Points on a hilly landscape, in no order, each with its height.
From any point a climber steps to the highest of the 2 points nearest to it. It stops when none of these is higher. Distance is the straight distance between rows; heights are no part of it.
sukod height 50.5: [ 1.36 -0.09 -0.97  0.76  1.31  0.72  2.64  0.73 -0.33  2.52 -3.11  0.26
 -5.01  1.71  1.99  1.40  0.57 -4.03  3.06 -0.30 -1.18  1.87 -0.16 -1.71]
besu height 82.4: [ 3.17  2.71 -0.78 -0.74 -2.05  0.37 -4.39  1.41  0.36  2.40  2.16 -1.00
  0.12  1.49  3.24 -0.43 -0.66  3.15  1.45 -0.39  0.07  1.98  1.27  3.05]
sif height 73.8: [ 1.76  3.01 -1.16  0.94 -2.70  1.58 -2.06 -0.42  0.86  3.02  1.89  0.24
 -0.90  1.37  2.23  0.41 -0.09  2.26  2.52  0.88  1.29  3.09  2.03  0.98]
Ginad height 31.3: [-1.42 -2.05  2.29  0.82 -3.17 -0.53 -0.42  1.04 -0.73  3.54  0.47  0.59
 -0.42  0.50 -1.58  0.69  2.08  1.55 -0.11  4.57 -0.52  1.61  2.24  3.01]
Vevur height 61.6: [-1.06 -0.62 -1.22 -0.08  1.46  2.03  4.43 -0.11  0.53  0.01 -3.50  2.22
  1.34 -2.18  0.60  2.27 -0.47  0.69  2.99 -0.88  0.27 -1.09 -3.79 -0.29]
zada height 24.0: [ 1.34  1.31 -1.71  2.54 -0.35 -1.31 -2.26  0.84 -0.71  2.51  0.98  0.94
  0.61  2.31  1.42 -1.09  1.38 -0.62  3.66  0.94  0.02 -0.44  1.57 -4.26]
Timuz height 40.4: [ 0.25 -2.25  0.39 -2.23  1.28  0.34  5.78 -1.06 -0.43 -1.36 -1.82  1.61
 -1.74 -0.20 -0.11  2.00  1.23 -2.38  2.58  2.53 -0.25  1.54  0.73 -0.96]
Fuz height 75.1: [-0.49 -1.80 -2.20  0.09  1.24  2.23  2.50 -2.34  1.82  0.35 -5.49  3.12
 -1.98  0.38  0.36  4.18 -1.20  0.56  3.83 -0.26 -0.65 -0.25 -2.76 -0.50]
Sogib height 46.2: [-0.74 -0.68  0.67  0.30  1.50  0.52 -2.47 -2.42  1.48 -1.29  0.15 -0.49
 -1.47 -0.06 -0.88  0.27 -3.49  2.31 -2.50 -2.21  1.16 -1.81  1.86  1.68]
Vodi height 50.4: [-0.28 -1.13 -0.28 -0.12 -1.43 -1.93  0.83 -1.61  0.73 -1.55  2.06  0.35
  1.44 -0.32 -1.04 -1.21  0.76 -2.06 -0.65  2.17  0.40 -1.14  3.44 -1.63]
momol height 37.2: [-1.51 -0.06  1.08  1.28  2.24  0.84 -0.86 -3.27  0.99 -2.73  0.33  1.58
  1.91 -1.76 -0.19 -1.73 -2.03  3.00  0.01  0.31  4.01  0.73  1.08 -0.12]
Fub height 63.2: [ 1.87  2.97 -1.54  0.18 -0.07  0.05 -2.02  0.99 -0.53  1.44 -0.32 -3.82
  0.00  1.63  3.68  0.07 -0.68  0.43 -1.41 -4.55 -0.76 -2.49 -0.31 -3.18]
dunid height 65.0: [ 1.79  2.01 -2.10  0.81 -3.13  1.00 -0.06 -1.98  1.52  1.64  0.58  1.83
 -1.11  0.86  0.53  0.73 -0.02  0.72  2.88  2.34  2.77  3.62  3.28 -1.32]
tud height 18.5: [ 1.76  0.89 -0.71  0.11 -3.03  0.64 -0.25  1.49 -1.60  2.85  2.20 -0.88
  0.09 -4.00  1.40  0.78  2.97  0.34  1.05 -1.60  0.08  0.83 -0.41  1.36]
fuge height 47.4: [ 1.50 -0.26  0.14 -2.53  0.36  1.21  4.68 -0.49 -0.27 -0.91 -3.86 -1.11
 -2.85  1.42  1.62  2.10 -1.87 -1.79 -1.35 -2.52 -2.10 -0.22  1.20 -0.56]
zuvet height 7.7: [ 1.74 -1.28  1.20 -1.42 -1.64 -0.07 -4.36  1.47  0.33  0.58  4.51 -0.16
  2.49  0.11  1.32 -1.48  1.12  2.82 -1.04  1.01 -0.35 -0.98  2.99  4.26]
Zat height 41.9: [-1.34  1.74  2.13  0.14  3.40  1.81 -3.18 -2.19  1.41 -2.40  0.24 -0.16
 -0.17 -0.66  0.94 -1.39 -2.14  2.31 -2.89 -2.46  3.39 -0.63  1.51  0.12]
sipo height 44.6: [-1.01  0.68  0.27  0.68 -0.34  2.12  0.76 -1.73  2.15  0.41 -1.78  1.25
 -1.53 -1.44  0.57  2.37 -3.42  3.37  0.67 -1.05  1.51  0.32 -0.52  1.89]
nim height 68.7: [ 2.43  1.27 -2.14  0.02 -2.57 -0.76 -2.83  0.46 -0.43  3.79 -1.31 -1.78
 -0.53  1.59  1.92  0.08  0.12  1.52 -0.76 -3.42 -1.67 -1.70  1.28 -1.85]
resu height 40.7: [-1.26  0.54  1.48  2.16  2.44 -1.07 -2.54  0.48 -1.28 -0.48  1.31 -1.54
 -0.04  1.49  1.29 -1.08 -1.71 -0.08 -1.22 -0.80  1.52 -0.66 -1.97 -2.04]
vom height 38.3: [-1.08  2.60 -1.38  1.21 -2.12  0.01  0.12 -1.80  2.53  0.44 -2.92  2.03
 -0.67  2.01  0.15  0.88 -2.40  3.61  1.35  0.35  1.59  1.23 -2.15  2.00]
lesi height 37.7: [ 0.31  1.21  1.78  0.43  3.33  1.17 -5.94 -0.89  1.15 -0.04  0.67 -0.59
 -0.08  1.86  3.26 -1.53 -1.11  4.22  1.81 -0.87  3.31  0.07  1.21 -0.15]
buvap height 53.0: [ 1.12  1.36 -1.16  1.05  3.02  1.84 -1.17 -1.05  1.39  0.02 -1.18  0.31
 -0.43  3.26  3.93 -1.19 -0.44 -1.46  1.35 -1.89  2.51  0.10  2.03 -3.76]
pifi height 5.5: [ 0.15 -1.25  1.08 -0.20 -0.97 -0.65 -4.64  3.11 -0.48 -0.35  4.69 -0.36
  2.80 -1.63 -2.40 -1.51  1.64 -0.44 -2.48  0.42 -2.65 -0.10 -1.18  2.75]
delo height 27.4: [-0.22 -0.43  0.84  1.02  0.20 -2.30 -1.03  0.87  0.39 -0.43  1.76  0.98
  3.54  3.81  0.56 -0.93  0.58  1.32  0.80  4.02  3.16  0.61  3.50 -0.73]
kasu height 14.0: [ 0.03  1.27 -1.99  0.68 -2.79 -1.18  1.18  0.34 -0.56  0.66 -1.03  0.88
  0.84 -1.18 -1.84 -1.47  1.56  1.61  1.82  0.56  0.16  0.39 -1.82 -0.17]
posit height 25.6: [ 0.41  0.85 -0.29  1.81  1.61 -1.16 -1.63  1.38  0.00  0.38  1.18 -0.09
  2.94  3.26  2.11 -1.21  1.49  0.06  1.28  2.08  2.27 -0.58  0.96 -3.45]
bafe height 47.3: [ 0.17 -0.01 -0.76 -1.72 -1.80  1.02  5.32  0.19  0.01 -0.23  0.67  1.52
 -1.52 -1.06 -0.41  2.56  1.66 -3.21  1.30  2.51  1.97  3.24  3.21 -0.26]
zop height 29.5: [-2.04 -0.59 -2.40 -0.13 -1.27 -0.91 -1.58 -1.47  0.55 -0.59 -2.53  0.02
  1.62 -0.99 -3.79  1.40 -1.68  2.16 -1.58 -1.55 -1.18 -3.18 -1.31  2.25]
pib height 65.3: [-0.96  1.16 -0.77  2.04  1.25  1.81  1.39 -1.31 -0.64 -1.68  0.98 -1.45
 -1.56 -4.74 -0.42  0.04 -0.12 -1.59  1.46 -3.04  3.02  0.85 -1.77 -2.23]
nal height 60.6: [-1.28  0.82  1.87 -0.20  2.40 -1.98  2.58  0.33 -1.37 -3.15 -0.88 -1.11
 -1.44  3.51  0.51 -0.41 -1.89 -3.55 -2.61  2.21  0.38  1.47  1.15 -1.07]
Mafa height 52.5: [-0.95 -1.95 -0.07  0.29  1.45  1.81  3.16 -1.13 -0.19  1.21 -2.81  3.15
  2.09 -1.16 -0.39  1.12 -0.25  1.63  2.76  3.45  0.69  0.08 -1.84  0.40]
Romub height 35.1: [-1.08  1.55  0.36  2.51  2.37  0.11 -4.88 -0.35  1.56  0.08  0.08  0.76
  0.20  2.49  1.74 -1.48 -2.06  3.31  3.10  0.74  2.77  1.28 -0.98  1.40]
Fon height 50.0: [ 0.33 -0.03  2.88  0.07  1.50  1.29  0.18  2.44 -1.37  0.76  3.29 -2.34
  0.21 -2.56  3.22  0.56  1.04 -1.90 -2.84 -2.17  2.24 -1.35  1.35 -0.32]
leno height 62.8: [-2.70  0.43  1.64 -1.53 -1.11 -0.66  2.69  1.87 -0.06 -1.87  1.05 -0.31
  4.28 -1.22 -1.54 -1.10 -0.74  0.22 -3.25 -0.85  0.71 -1.02 -3.10  1.60]
goba height 23.9: [-0.71  1.55 -1.84  1.97  0.58  0.13 -0.55 -1.28  1.20 -1.14 -0.46  0.64
  1.68 -0.19 -0.65 -0.56 -3.00  3.43  0.03 -3.04  1.35 -1.97 -2.33 -1.28]
sir height 67.0: [-0.73  1.34 -2.26 -3.24  0.39 -2.99  5.89 -0.45  0.02 -2.70 -0.57 -1.67
 -1.70 -1.50 -1.57 -0.51  1.60 -3.98  0.92  0.63 -1.09  0.62 -0.08 -2.89]
fabu height 11.3: [ 3.87  2.02 -2.92 -1.45 -4.07 -1.26 -5.19 -0.36  1.07  0.15  2.33 -0.33
  0.65 -1.99 -2.86 -1.74  1.63  2.73 -0.37  0.05 -2.48  1.20  0.87  3.55]
vib height 63.7: [-0.16  1.05  0.21  2.37 -0.79 -1.18 -1.58 -1.21 -1.82  0.60  1.01 -0.86
 -3.39  0.03  0.31 -0.95 -0.38 -2.41  0.77 -0.84  0.16  2.18  1.25 -2.03]
Gogep height 41.1: [-1.73  0.61  0.47  0.61 -1.87  1.39 -0.82 -0.87  0.02 -2.25  3.79  1.72
  2.12 -3.01 -3.23 -1.48 -1.27  2.05 -0.99  0.38  0.74  2.22 -1.11  4.49]
mozi height 20.5: [ 1.61 -0.13 -0.07  1.17 -2.08 -0.21 -0.34  1.69 -1.84  4.00  0.87 -0.61
 -1.27 -0.88  0.92  0.65  3.09 -0.11  1.51  0.12 -0.68  0.26  1.56 -0.65]
kosus height 12.1: [ 0.29  3.92 -2.03  0.91 -3.70 -1.07  0.00  1.70 -1.84 -0.53  0.90 -0.46
  1.61 -2.29 -2.09 -2.21  2.00  0.88  0.00  0.10 -1.49  1.69 -3.21  3.00]
Kalop height 57.7: [ 1.40  2.35 -1.60 -0.28 -2.71 -0.19 -2.58  0.92 -1.02  0.29  2.71 -3.55
  1.15 -1.71  1.65 -0.50 -0.54  0.89 -1.72 -3.45 -1.09 -2.13 -1.75 -2.14]
bipa height 3.9: [-0.87  0.80 -2.22  0.64 -3.18 -2.89 -3.66  0.51 -1.05  1.74 -0.33 -1.55
  1.47  0.17 -2.37 -1.38  1.86  1.00 -0.70  0.48 -3.33 -2.80 -2.02  0.62]
sud height 10.0: [ 2.81  0.14 -1.33  0.30 -1.75 -0.85 -7.02 -0.14 -0.67  0.48  3.06 -1.51
 -0.24 -1.50 -0.36 -0.13  1.56  3.66  1.10 -0.77 -2.35  0.23  0.02  3.54]
givaf height 39.6: [-0.35 -0.67  2.61 -1.88 -3.24  1.23  0.32  0.87  1.07  1.03  2.96  0.94
 -0.46 -2.41 -1.96 -0.60 -0.48 -1.43 -2.79 -1.00 -0.27 -0.58  2.42  2.77]
motif height 43.2: [-0.70 -2.56  3.14 -2.05 -1.22  1.76  0.09  0.56  1.55 -1.05  3.49  2.71
  2.11 -1.41 -3.35 -0.43 -0.87 -1.51 -3.32  0.19  0.71 -0.59  3.11  2.64]
dok height 36.7: [-2.68 -1.06  0.44  0.00 -1.52  0.23  1.52 -1.49  0.45 -1.72  0.88  1.80
  2.02 -2.32 -5.15 -1.21 -1.33  2.41 -1.54  0.42 -0.41 -0.16 -1.19  3.39]
kot height 33.3: [-1.94  1.57 -2.16 -0.59 -2.87 -1.62  0.85 -1.27  0.97  0.23 -2.89  0.64
 -0.87 -3.22 -4.15  0.50 -0.67  0.58 -0.06 -2.14 -2.24 -1.07 -2.29  2.68]
dudo height 23.4: [ 1.71 -0.57  0.89 -2.49  2.80  1.66  3.65 -1.11  1.70 -3.16 -3.64  1.55
  3.19  2.05  2.81  0.54  0.50 -0.53 -2.03  1.58  2.97 -1.15  1.59 -2.52]
fas height 22.4: [ 2.35  1.26 -1.56  1.66 -0.91 -1.30 -0.05  1.51 -0.94  5.40 -1.87  0.40
 -1.57  3.03  2.23 -0.12  2.28 -1.28  2.62  0.66 -1.99  0.51  1.33 -2.04]
Daso height 55.9: [-3.44 -0.37  1.28  0.55 -0.75 -0.93 -1.76 -0.53 -0.86 -1.13  2.08 -0.26
 -2.07 -1.87 -5.00 -0.88 -1.60 -1.38 -2.39 -1.34 -2.44  0.39 -2.34  3.62]
gozin height 17.3: [ 0.02  0.56  0.63 -1.12  1.78  0.91 -3.04  0.67  0.10 -1.91  3.04 -1.11
  4.94  0.34  1.51 -2.98 -0.95  3.31 -2.00 -0.54  3.18 -2.38  0.61  0.70]
Kevad height 51.7: [-0.82 -2.41  1.71  0.74  1.32  0.97  0.54  0.98 -0.24  0.70  2.08  0.34
  2.39 -2.15 -0.24 -0.01  0.82  1.04 -0.32  0.93  1.35 -0.55  1.36  0.43]
Genab height 47.6: [-1.34 -4.30  2.89 -0.47  0.71  0.54  0.08 -0.96  0.62  1.02  2.90  0.99
  1.24 -1.69 -2.41  0.56  0.42  0.41 -1.30  2.16 -0.17 -1.92  3.01  1.66]
dad height 77.7: [-1.76  2.00 -1.62 -1.15  0.96 -1.39  3.69 -0.22 -1.29 -2.76  1.30 -1.71
 -0.95 -2.96 -0.73 -0.73  0.40 -3.39  1.34 -1.26  1.56  0.66 -1.51 -2.49]
Pifu height 12.6: [ 4.05  3.41 -2.03 -1.58 -5.48 -0.51 -3.43  0.93  0.80 -0.48  2.62 -1.08
  0.46 -1.16 -1.28 -2.12  0.14  0.43 -2.14 -1.55 -1.96  1.06  1.67  2.29]
vazur height 42.0: [ 0.93  2.72 -1.65 -1.14 -1.88 -1.12  3.24 -0.28  0.41  0.39 -2.44 -1.86
 -2.29  0.74  0.92 -0.48 -2.06 -2.01 -1.69 -2.48 -1.09 -0.72  1.55 -1.43]
rotan height 43.3: [ 0.19 -2.58  0.23  0.30  4.89 -0.42  2.41  0.81 -1.00 -1.74 -2.20  0.17
 -3.41  2.11  0.69  1.62  2.10 -4.90  3.72  1.76 -2.15  1.99 -2.18 -3.34]
rero height 69.6: [ 0.36  1.54 -0.50  0.32 -0.96 -2.07 -1.82 -0.35 -2.34  0.45  1.28 -3.33
 -3.09  0.38 -0.38 -1.27 -0.60 -2.94 -1.33 -2.06 -2.69 -0.06  0.07 -2.25]
Lolak height 16.2: [ 3.29  1.70  0.10 -0.58 -3.74  1.83  0.55  2.08 -0.09  0.00  3.94 -0.83
  2.14 -3.73  0.32  0.21  2.42  0.21 -0.77 -1.69  0.27  1.00 -0.73  2.43]
Daro height 54.8: [-1.04  1.41  0.53 -0.99 -2.32  1.33  4.67  0.39 -0.94  0.98  0.75  0.31
 -3.60 -2.71  0.40  1.27  1.16 -2.43  0.41  0.49  2.34  3.97  1.74  1.27]
pivin height 36.4: [-0.08 -0.68  2.81 -1.51 -2.47  0.98 -0.37  2.01  0.66  3.54  0.68  0.20
 -2.27 -1.91 -2.47  1.40  1.19 -1.51 -2.04  0.24 -2.27  0.20  1.07  3.67]
sudo height 56.3: [-0.10 -0.42 -0.60  0.45 -2.71 -0.18  1.32 -2.53  0.46  0.39  1.81  0.29
 -0.33 -1.20 -1.71  0.77  0.13  0.61  1.10  2.47  1.55  1.25  4.20 -0.72]
Zal height 49.8: [ 1.33  1.47  1.27 -0.09  2.71  0.75  0.22 -0.20 -0.44 -0.54  0.54 -0.44
 -1.74  2.26  3.22 -0.37 -0.37 -1.54 -1.43  0.17  2.06 -0.09  4.62 -3.98]
sasu height 40.6: [ 0.21 -1.62  1.38  0.34  2.54  1.77  2.08  2.49 -1.64  2.98 -1.69 -0.83
 -1.06 -0.71  2.97  1.83  2.34 -1.09  0.78 -1.89 -0.87 -1.39 -2.30 -1.55]
ses height 53.4: [ 1.01  0.68 -0.85 -3.84 -0.52 -0.08  6.25  0.45 -0.21 -0.23 -4.85  0.51
 -1.37  1.50  2.35  2.31  0.67 -1.83  0.68 -0.77 -2.12 -0.71 -0.30 -0.56]
guk height 56.5: [ 3.04 -2.59 -0.96  0.47  3.87  1.23 -1.20  0.54  0.65  2.15 -2.30  0.36
  0.87  2.44  2.44  0.74  0.91 -0.98  1.15 -0.57 -1.33 -2.24 -0.16 -4.53]
zitu height 19.0: [ 1.13  0.56 -0.62 -0.73  1.23 -0.60 -1.36 -0.15  1.04 -1.87  2.07 -1.88
  4.11  0.77  0.85 -2.99 -0.10  1.41 -1.34 -1.37  2.99 -2.86 -0.18 -3.05]
Niz height 4.7: [-0.80 -0.16  0.12  0.81 -2.20 -3.23 -3.74  1.69 -1.37  0.03  3.52 -2.16
  2.05 -0.25 -1.91 -2.10  1.18  0.18 -1.59  0.73 -1.99 -1.25 -0.42  0.12]
gidil height 33.7: [-1.18 -0.70  2.76  0.11 -1.70  1.09 -1.00  2.31 -1.07  3.59  0.33 -0.17
 -1.83  1.18 -0.40  1.50  0.79  1.08 -2.24  1.47 -1.99  1.80  0.49  4.53]
taduv height 70.6: [-1.60  1.72  0.63 -1.78 -2.18 -1.00  4.23  1.35  0.86 -0.48 -0.60 -0.43
  1.48 -0.85 -1.16 -0.78 -0.24  0.23 -2.54 -0.57 -0.27  0.36 -2.56  3.52]
somap height 65.2: [ 0.48 -3.36 -1.16 -2.26  2.97 -1.32  1.83 -0.54 -0.94 -1.13 -2.19 -1.25
  0.79 -0.09  0.84  1.26  3.37 -3.16  2.61  0.64 -3.06 -2.26 -1.56 -5.14]
Bog height 18.3: [-0.64 -2.80 -0.60 -0.21  2.11 -0.66  3.51 -1.15 -0.01 -2.26  0.12  1.30
  3.70 -0.10 -0.99  0.43  1.47 -1.11  1.94  3.18  2.14 -0.88 -0.30 -2.71]
ror height 74.2: [ 2.03  1.37 -0.30 -0.16 -1.43 -0.54 -2.50  1.05  1.29  3.17 -0.01 -0.99
  0.95  1.91  2.67 -0.20  0.30  3.37  0.81 -1.88  0.27 -1.95  1.76 -0.01]
Gere height 64.0: [ 0.44 -1.93 -0.79  2.39  2.29  1.74 -0.68 -1.00  2.46  2.00 -3.79  2.08
 -1.15  2.21  1.59  2.32 -0.27 -0.24  4.00  1.02 -0.84  0.01 -1.79 -1.85]
Lok height 56.1: [-0.50 -0.93  0.83  0.66  0.79  1.54  1.70  0.45 -1.30 -0.08  1.92 -2.65
 -1.93 -4.66  0.17  0.49  0.86 -2.74 -1.39 -3.66  1.13 -1.38 -0.04 -0.75]
vor height 76.3: [-0.71  2.41  0.04 -0.34 -2.57 -1.74 -0.45  0.99 -1.36  0.10  0.96 -2.32
 -4.40 -0.39 -2.09 -0.96 -0.44 -2.71 -2.58 -1.58 -2.50  2.32  0.46  1.48]
ramuv height 32.3: [-2.95 -2.02  0.17 -0.61 -0.61 -0.42  3.75 -2.75 -0.01 -1.83 -1.58  1.97
  1.03 -1.95 -4.11  0.28 -1.32  0.72  0.44  1.55 -0.87 -0.28 -1.19  1.07]
Pup height 15.9: [ 0.02 -1.22 -1.97  0.36 -1.01 -2.41  2.93 -0.14  0.28  0.41 -0.47  1.18
  3.37 -1.00 -2.44 -0.98  2.79 -0.60  2.90  2.04  0.08 -0.70 -1.06 -2.48]
menil height 71.4: [-0.36 -0.98 -1.99 -2.50  2.68 -2.51  4.56  0.75 -1.02 -2.75 -1.91 -1.57
  0.79  0.35 -0.60  0.12  3.46 -3.72  2.87  1.48 -2.16 -0.38 -2.36 -3.23]
zigup height 47.1: [-0.74 -0.33 -1.87  0.80 -0.50 -2.66 -1.66 -2.00 -0.23 -0.67 -1.72 -0.91
 -1.91  2.07 -3.69 -0.36 -1.57 -0.07  0.25  0.61 -1.96 -1.38  0.74 -2.20]
Tobi height 36.3: [-1.11 -2.61  0.77  0.81  2.14 -0.12 -0.49  0.04 -1.01  2.19 -4.28 -0.69
 -2.76  0.57 -0.39  2.41 -0.96  0.10  0.04 -0.88 -2.14 -1.05 -1.27 -0.25]
feg height 46.5: [ 1.75 -1.62 -1.14 -0.41  2.86  0.18  3.04  0.43 -0.17  1.19 -3.51  1.62
 -4.07  1.80  1.29  1.26  2.61 -5.53  5.19 -0.06 -3.18  1.94 -1.80 -2.97]
sedaf height 45.1: [ 0.38  0.15  2.08  0.85  2.18  2.72  0.00  1.42 -1.19  2.31  0.17 -1.01
  0.20 -1.37  4.28  1.32  0.64  0.22 -0.68 -2.31  2.26 -0.02 -0.01 -1.47]
Nudog height 33.6: [-0.34  0.67 -1.69  1.10 -0.94 -0.11  0.65 -0.90  0.70  0.96 -4.40  2.38
 -0.66  3.12 -0.05  1.32 -1.08  1.17  1.25  3.57 -0.36  1.46 -0.99  0.67]
vog height 50.8: [-2.48 -1.49  1.81  0.81 -0.39  0.50 -3.33 -1.87  0.41 -1.17  1.58 -0.14
 -1.76 -0.53 -3.40  0.57 -2.11  1.72 -2.57 -0.82 -1.25 -0.52  0.91  3.60]
mes height 61.2: [-3.67 -1.46  4.43 -1.16  0.37 -0.65  0.11  2.34 -0.65 -0.51  1.97 -0.42
 -1.64 -0.89 -3.31 -0.36 -0.15 -2.74 -3.43 -0.01 -1.31  1.07 -1.83  3.11]
Mokib height 21.2: [-0.68  1.69 -1.18  1.20  2.86  1.79  0.12 -0.78  0.92 -2.16  0.09  0.18
  3.01 -0.33  0.81 -2.36 -1.73  1.27 -0.43 -2.04  3.58 -1.58 -2.27 -3.45]
vis height 6.5: [ 1.70 -1.43  2.45 -0.24  0.61  0.34 -5.27  3.03 -1.52 -0.25  5.75 -1.10
  0.89 -1.48  0.33 -0.54  1.01  0.93 -2.72 -0.69 -1.11  0.86  0.39  4.47]
zumid height 56.8: [-1.89 -1.26  1.22  0.38  0.18  0.38  1.04  1.64 -0.92 -2.22  2.36 -0.70
  3.93 -2.39 -1.09 -1.58  0.57 -0.84 -1.75  0.57  1.40 -1.32 -0.93  0.15]
mog height 10.2: [ 0.40  2.10 -1.40  1.03 -3.84  0.72 -2.28  0.60 -0.17  0.89  1.26  1.08
  0.98 -1.50 -1.39 -0.21  0.96  3.76  1.05  0.42 -1.08  1.45 -2.80  5.25]
Mukep height 46.4: [-0.82 -0.37  1.66  0.50 -0.05  1.36  2.57  0.93 -0.29  1.56  0.28  1.24
  1.65 -0.09  1.66  0.62  0.18  2.07  0.51  1.89  1.33  0.70 -0.56  1.85]
Sipig height 26.6: [ 2.82 -1.70  0.68 -2.51  1.91  1.95  2.20 -2.46  1.02 -1.22 -3.79  2.91
  0.67  4.45  4.16  0.75 -0.78 -0.46  0.06  1.88  0.09 -0.01  0.67 -1.56]
biv height 40.0: [-0.89 -2.86  0.69  0.79  4.09 -0.69  0.84 -0.55 -1.04 -1.61 -3.71  1.06
 -1.54  2.69 -0.12  0.86 -0.30 -2.30  1.49  3.39 -1.37  1.00 -1.87 -1.56]
Zif height 30.1: [ 0.60 -0.82 -2.01 -0.04  1.27  0.06  0.74 -2.94  2.17 -0.77 -4.69  2.87
 -0.11  5.13  1.22  1.09 -2.71  0.45  0.49  1.96 -1.07 -0.10 -0.28 -0.90]
nufom height 43.8: [-2.36 -0.68  0.52  1.44  1.36 -1.71 -3.47 -1.68 -0.57 -2.68  0.57 -2.24
 -0.56  0.51 -2.80 -1.33 -1.82 -0.62 -1.76  0.52 -0.22 -1.44 -0.49 -2.09]
doma height 52.6: [ 3.14 -3.32  0.74 -2.13  3.97  1.40  0.10 -1.18  0.83 -0.70 -2.91  0.04
  2.97  2.60  2.98  1.20  1.33 -0.76 -0.93  0.72 -0.35 -3.72  0.25 -4.52]
puz height 36.9: [-0.93 -4.23  1.94  0.74  4.02  0.16 -0.74 -1.66 -0.80 -0.61 -2.62  0.21
 -1.39  1.44 -1.10  0.89 -0.60  0.90 -0.38  1.29 -1.46 -1.69  0.29 -1.26]
Zon height 64.8: [-1.12  2.60  0.67 -0.32 -1.78  1.59  2.17  0.61 -1.39  0.06  0.69 -0.46
 -2.86 -2.65  0.57  0.64 -0.88 -1.49 -0.64 -1.85  0.68  3.15 -1.25  3.25]
vil height 37.9: [ 0.04  1.58 -2.98 -1.41 -3.92 -1.57  1.77 -0.59  0.39 -0.18 -1.83 -1.07
 -1.44 -0.98 -1.77  0.21 -1.71 -0.91 -1.40 -2.79 -1.16 -1.54  0.63  0.92]
kom height 50.6: [-0.54 -1.47 -1.18  1.51 -0.10 -2.29  0.27 -2.86 -0.53  0.54 -2.14  0.91
 -2.76  1.70 -2.64  0.74 -0.34 -1.41  2.25  1.89 -1.50  0.73  1.85 -1.45]
Kipa height 14.1: [ 4.15  2.14 -0.38 -2.24 -4.17  1.67 -2.19  2.56  1.18 -0.52  4.25  0.27
  1.01 -2.80 -0.53 -0.72  0.76 -0.63 -3.25 -2.28 -1.50  1.05  1.28  3.38]
Bolen height 67.1: [-2.16  0.18  3.71 -1.00  0.91 -0.80  2.08  1.74 -1.06 -1.76  0.22 -0.75
 -2.48  1.16 -0.92 -1.11 -1.82 -3.08 -4.43  0.26  0.16  1.22  0.01  1.88]
kez height 75.9: [-2.23  0.88  2.06  0.18  0.09 -0.40  3.66  1.04 -0.75 -1.11 -1.54 -0.51
 -3.25  0.79  0.47 -0.20 -0.77 -1.60 -0.90 -0.78  1.16  2.49 -2.45  1.92]
rigib height 61.3: [ 0.42  0.75 -1.14 -2.47 -2.45 -1.34  5.27  1.70  0.50 -0.18 -2.97 -0.84
  1.08  0.68 -0.10  0.90  1.01 -0.06 -1.23  0.53 -1.79 -1.74 -1.40  1.09]
Kis height 29.3: [-0.88 -0.62  1.45  0.76 -0.95 -1.66 -1.63  0.26 -0.74  1.09  2.12  1.36
  0.37  2.74 -1.20  0.12  0.26  1.92 -0.36  5.65  0.56  2.08  3.24  0.63]
Tem height 56.7: [-0.60  0.09 -0.84  2.32  1.02 -0.13  1.20 -0.80  0.69  0.72 -1.04  1.24
 -3.63  0.16  0.11  0.42  0.89 -1.68  2.25  0.64  0.32  3.09  0.02 -1.25]
vemi height 8.9: [ 1.09 -1.71  0.55 -0.44  0.34 -0.40 -6.55  0.65 -0.22 -0.04  3.36 -1.07
  0.93 -0.98  0.97 -0.83  0.06  5.40  1.59 -0.53 -1.39 -1.60  0.75  3.93]
rim height 52.9: [-1.81 -0.76 -0.52  0.82  1.80  1.68  3.50 -0.48  0.03 -0.20 -3.77  1.05
 -0.78 -1.78  0.22  2.16 -1.68  1.89  0.29 -1.52  1.23  0.27 -3.48  2.23]
Zit height 35.2: [ 1.11  0.30  0.98  0.13  1.52  0.23 -5.93 -2.51  0.92 -1.57  3.27 -0.81
 -0.40  0.22  1.09 -1.38 -0.92  3.53  1.77 -0.76  2.56  0.65  3.15  1.12]
mep height 58.0: [ 1.50 -0.52 -0.43  1.46  2.49  0.89 -1.93  0.37  2.67  2.69 -2.41  1.79
 -0.29  4.62  4.26 -0.03 -0.61 -0.09  1.87  0.22 -0.11  0.32  0.48 -2.32]
Popa height 60.7: [ 0.78 -2.32 -1.50 -0.16  3.62  0.52  0.47  1.16 -0.37  1.40 -1.51 -0.88
  0.84  0.54  1.12  0.91  1.19 -3.52  3.55 -0.05 -2.71 -2.79 -2.95 -6.13]
koter height 26.8: [-0.52  0.77 -2.02 -0.35 -1.61 -0.22 -1.95 -0.71  1.07 -0.98  0.35  0.18
  2.92 -0.85 -0.90  0.49 -1.88  3.43 -1.31 -2.59 -0.59 -3.42 -1.36  1.49]
lepiv height 54.7: [-0.27  0.09  1.35 -0.78  1.72 -0.47  2.50  1.12 -0.94 -1.81 -0.09 -1.33
  0.57  1.40  2.23 -0.05  0.20 -3.76 -2.96  0.47  1.41 -1.15  2.08 -2.92]
mik height 20.8: [-0.38 -1.74  0.62 -1.38  3.47  0.09  3.27 -0.89  0.22 -4.43 -2.08  1.78
  2.54  1.30  0.29 -0.18 -0.24 -0.53 -0.96  3.30  2.29 -0.25  1.35 -2.27]
lenuf height 45.7: [ 0.16  0.49  0.86  1.13 -1.53  0.22 -3.37 -0.69  0.44 -1.25  3.09  0.42
  0.44 -2.01 -1.43 -0.69 -1.01  0.91 -1.14 -0.80  0.20  2.10  0.44  2.48]
pipa height 38.1: [-1.03  0.81  1.04  3.17  3.45  0.37 -3.16  1.37 -0.77 -0.64  0.74  1.18
  0.87  1.37  1.54 -1.78 -0.65  1.27  1.19  0.18  1.80  0.96 -4.16 -0.87]

Call two points neighbours if one is among the 2 nearest of the other. Go from one point of each pair to the other, from neighbour to neighbour, staying as high as possible. Name the lowest point that can't be avoided.
lesi / dad -> Romub
taduv / kez -> Mukep
Fuz / kez -> Zal
menil / dad -> sir

For each start below, name every point that the climber comes to, in order.
dudo -> Sipig, Zif, Nudog, vom, sipo, rim, Vevur
koter -> zop, kot, vil, vazur, fuge, ses, rigib, taduv
Tobi -> sasu, sedaf, Fon, Lok, pib, dad
